Each scene shows the same named points in several views. A view is turned or mirrored, and shifted as a whole, has a little noise and may leave points out.
(in the rows, 128 means zero)

Scene 1
View 1
Q_854: [130 128 114 120 110 132 107 163 173  65  96 120 123 123 138 132 164 193
 189 103  74 126]
Q_883: [143 139 110 122 105 129 138 152 141  82 116 164 104 107 142 137 122 170
  83 134 134 134]
Q_901: [125 136 101 115 106 129 139 143 127  96 125 170  99 114 128 136 101 158
  84 152 129 127]
Q_272: [100 103 112 123 108 116 100 154 143  92 110 119 125 131 125 143 133 173
 221 112  70 101]
Q_455: [130  82 104 145 111 107 121 150 132  87 114 142 121 126 153 175 104 167
 150 116 113  86]
Q_438: [150 123 160 178 117  96  92 177 101 118 207 127 115 120 148 171 107 123
 161 106 131 138]
Q_683: [168 112 119 158 110 108 148 157 113  94 140 178 107 108 168 173  95 147
  38 136 173 124]
Q_944: [134 140 152 127 106 117  94 193 122 127 120 128 132  97 146 113 186 146
 154 120 116 164]
Q_422: [123 125 146 148 110 109 100 167 105 126 168 131 116 121 134 145 119 133
 170 124 117 133]
Q_150: [129 129 139 153 115 108  96 156 125 105 179 128 110 127 132 155 104 146
 186 114 100 127]
Q_62: [ 76 112 100  96  98 116 118 140  90 142 121 159 110 125 107 123  89 137
 149 174 103 109]
Q_982: [144 130 130 150 119 117 107 154 141  79 164 133 108 124 140 160 112 161
 163 103 105 121]
Q_163: [102  95 118 136 104  97 114 152  79 144 159 152 112 128 128 160  74 123
 142 152 126  99]
Q_265: [125 131  79 103 101 133 157 127 124  88 115 192  85 111 127 142  76 168
  42 169 144 116]
Q_387: [130  34 103 157 111  94 113 170 144  84  66 124 150 130 180 190 139 176
 187  91  98  65]
Q_972: [ 93  84  71  99  97 118 153 127 102 118  91 183 103 125 128 151  66 157
  90 178 128  80]
View 2
Q_455: [123 104  70 131 103  88  81 162 189 148 122 171 120 119 193 135 121 124
 172  89 145 164]
Q_265: [ 83 152 155 154 115  87  91 111 102 156 108 211 141  79 172  96 126 119
 171 134 175 139]
Q_422: [124 115  66 121 121 141 116 148 176 185 117 157 159 141 169 144 129 143
 148  93  82 136]
Q_901: [ 91 142 125 146 121 100 101 123 126 170 107 194 146 101 170 111 127 126
 166 119 152 141]
Q_387: [123  83  21 119 115  54  70 199 222 138 125 173 102 145 206 138 123 110
 183  53 160 203]
Q_683: [ 75 132 111 179 112  74 126 126 142 198 104 182 153  96 200 126 103 115
 152 102 173  88]
Q_982: [143  84  93  96 104 127  95 149 179 172 111 152 147 129 189 118 126 125
 147  94 112 139]
Q_854: [135  84  75  51 132  95  91 169 157 158  97 179 140 151 172  82 148  89
 160  66 131 204]
Q_972: [ 82 173 103 190 117  88  76 132 137 128 133 210 113  90 172 142 131 152
 197 134 158 172]
Q_944: [ 94 121  50  95 155 112 148 159 146 214  95 176 180 163 155 112 141 108
 143  62 100 159]
Q_150: [152  93  73 110 101 157 100 145 195 173 122 139 148 143 182 140 127 149
 147  99  74 137]
Q_438: [136  95  64 127  96 147 125 147 201 204 117 130 164 143 193 151 114 147
 131  89  79  95]
Q_62: [ 96 170  84 150 130 136  95 133 139 144 132 199 137 122 141 144 150 164
 185 125  94 190]
Q_163: [110 145  72 172 107 138  98 138 176 160 135 173 137 121 169 167 125 171
 170 119  94 144]
Q_883: [ 93 126 118 129 119  86 109 133 128 180 104 189 152 108 183 101 121 108
 159  99 162 134]
Q_272: [144 101  62  78 126 118  78 171 179 138 119 173 127 153 160 116 147 126
 175  82  99 217]
View 3
Q_62: [141 185 176 136  82 124 134 103 168 164 115 142 136  96  99 155 164  77
 109 110  93 135]
Q_455: [107 169 176 144 155  91 180  98 139 174 151  91 112 151 111 157 136 130
  97 137 104 128]
Q_438: [152 122 101 206 185 134 175 124  94 155 114 116 104 123 110 183 165  84
  93 163 122 167]
Q_150: [123 146 105 185 158 113 155 112 114 163 119 124 134 122 103 160 136  90
  91 145 127 158]
Q_163: [158 169 180 176 121 135 167 123 142 174 109 130 118 115 104 172 168  78
 102 143  95 158]
Q_901: [125 154 172 131 114 105 109 142 142 163 114 102 102 135  99 170 158 139
 117 114  98 102]
Q_265: [128 159 211 120  94 109  93 173 155 170 106  94  86 149  89 171 166 158
 125 116  90  83]
Q_272: [ 86 186 120 146 136  89 168  66 136 171 150 129 162 123 107 131 109  93
  83 120 125 152]
Q_982: [106 144 109 175 166 101 147 119 112 167 125 106 126 140 102 159 126 119
  88 142 130 144]
Q_972: [133 195 244 128  82 111 137 137 176 187 120 111 115 135  99 158 162 125
 115 121  79 113]
Q_422: [137 145 115 170 154 126 159 100 121 150 122 126 118 113 109 172 159  85
  98 136 114 154]
Q_387: [ 82 194 183 144 180  76 237  50 138 188 186  89 127 164 130 145 111 125
  80 143 106 152]
View 4
Q_422: [142 127 146  95 109 113 131 136  87 134 126 128 109 122 135 155 115 111
  96 127 150 102]
Q_438: [175 135 141  71  98 119 134 115  78 168 136 140  87 138 149 142 110  90
  90 136 163  85]
Q_265: [105 125 190 125  92 137 195 145 175 143  88 153 151 130 155 145  69 186
 199  89 146 154]
Q_901: [112 119 173 122 100 126 168 138 147 135  98 141 140 125 150 148  80 165
 159 100 148 140]
Q_163: [154 177 171 100 102 128 172 167 118 115 137 139 121 134 132 163 128 131
 130 121 153 100]
Q_854: [ 80  87 108 139 151 120 120 104  91  91 127 106 157 104 153 178  52 182
  57 141 152 154]
Q_62: [116 156 170 121 120 123 167 188 121  78 110 119 142 105 107 179 126 144
 137 106 142 124]
Q_683: [133 112 193 117  53 129 150 103 153 170 114 171 130 159 163 118  79 164
 173  94 145 114]
Q_883: [108  97 163 120  93 125 150 108 134 147 103 144 141 130 159 143  64 170
 147 104 146 144]
Q_150: [148 137 132  84 131 119 151 131  85 142 126 119 106 114 145 163  92 109
  87 140 163 113]
Q_972: [118 174 185 135  98 139 196 170 168  93 124 143 162 139 140 168  96 198
 170 106 144 133]
Q_455: [134 151 142 121 115 136 161 113 121 112 156 138 140 141 164 161  73 177
  92 143 156 123]
Q_982: [140 120 124  92 128 125 149 109  93 150 124 124 117 120 160 154  69 130
  88 143 162 126]
Q_387: [128 157 120 145 116 134 129  92 108  75 204 139 160 158 173 172  69 207
  43 165 158 113]
Q_944: [ 97  72 149 121  89 104  78 117  76 117 111 130 125 118 125 149 111 128
  84 107 140 104]
Q_272: [110 135 114 121 157 122 143 137  85  85 140 105 145 105 139 188  79 155
  56 151 156 135]
View 5
Q_62: [133 152  95 212 158 162 110  86 136 143 141 152 182 111 101 104 129  82
 173 143  99 152]
Q_272: [101 183 131 191 139 186 111 164 169 173 138 168 167  89  85  65 190 117
 157 165  93 119]
Q_683: [114 105 105 134 160  99 112 116 102 128 143  93 124  80 172 129  92 163
 174 126 104  92]
Q_455: [ 90 151 134 149 149 165 101 155 114 166 158 139 137  96 117  89 164 136
 173 142  87 118]
Q_972: [118 119  88 181 146 150 107  93  68 128 139 136 153 121 117 124 125 115
 200 129  71 178]
Q_901: [114 128  97 175 148 118 120 115 129 117 117 125 144  97 133 120 118 141
 188 140  86 122]
Q_265: [111 105  83 171 145 102 120 103  99  96 106 118 131 113 138 142 104 148
 209 131  73 147]
Q_438: [ 96 175 155 147 202 136  90 144 188 178 184 109 142  95 135 100 123 106
 144 123 145  46]
Q_422: [116 178 133 184 182 152 102 129 193 164 160 134 166  94 111  94 140  94
 150 140 132  78]
Q_944: [150 161 107 183 147 144 128 131 188 170 137 128 184  36 141  73 138 138
 123 174 127  63]
Q_163: [112 154 121 177 188 159  89 103 127 163 176 127 159 117 117 115 121  83
 170 116 115 124]
Q_982: [ 87 172 145 157 166 141 104 171 180 152 141 137 136  93 113  93 153 129
 168 144 110  76]
Q_387: [ 88 156 144 132 121 206  98 179  79 210 182 149 149  73 117  48 202 151
 150 163  77 119]
Q_150: [ 94 180 148 170 182 147  99 154 190 162 156 136 145 101 109  95 146 106
 161 135 123  79]
Q_883: [113 126 103 158 141 114 124 136 137 122 115 121 133  79 142 110 125 165
 180 148  87 104]
Q_854: [105 172 124 174 118 160 129 183 179 161 110 158 158  63 104  61 193 161
 157 184  82  97]
View 6
Q_62: [156 153  84  88 153 151  98 144  50 132 132 129  72 136 157  71 122 116
 129 180 128 131]
Q_422: [ 98 123 117  80 131 148 103 138  82 110  73 124 103 118 141  89  94 156
 117 153 155 118]
Q_438: [ 64 120 124  79 111 150 115 141  80 103  28 121 114 118 141  99  76 168
  95 136 160  95]
Q_455: [123 124  91  75  89  79 129 130  97 115 103 105 108 150 149  58 100 130
 137 154 124  93]
Q_265: [188 189 125 108 130  83 153 106  34 186 123 146 121 171 156  68 117  97
 100 114 115 103]
Q_944: [118 104 164  70 153 135  84 124 115 136 107 124 131 104 114 104  80 157
 160 150 166 145]
Q_901: [165 166 129 100 135 100 135 108  58 165 115 141 117 154 148  76 109 118
 112 133 131 112]
Q_683: [141 159 154  90 113  79 151 131  38 181  77 132 142 153 132  92  67 110
 103  89 121  99]
Q_387: [117  83  95  53  72  37 115 149 139 104 125  72 114 140 129  56  81 126
 183 170 115 102]
Q_854: [128 100 130  83 115  84 104  76 164 110 138 114 128 135 135  62 124 169
 164 174 157 112]
Q_163: [118 151  82  82 124 147 114 167  40 120  77 122  78 136 158  75  96 122
 107 158 123 107]
Q_982: [ 97 123 119  90 105 114 123  98 111 107  77 125 122 139 147  71 110 167
 111 152 153  90]
Q_150: [ 86 123 107  83 118 145 111 115 101  95  70 126 107 130 152  78 111 169
 110 163 157 100]
Q_883: [147 139 147  89 123  84 132  90  96 155 116 131 134 148 138  77 104 134
 128 130 144 106]

In a view up to two points have been moved. Name them for each view, in the order of its rows, or write -.
view 1 => Q_683
view 2 => Q_265, Q_150
view 3 => Q_455
view 4 => Q_854
view 5 => Q_422
view 6 => Q_387, Q_883
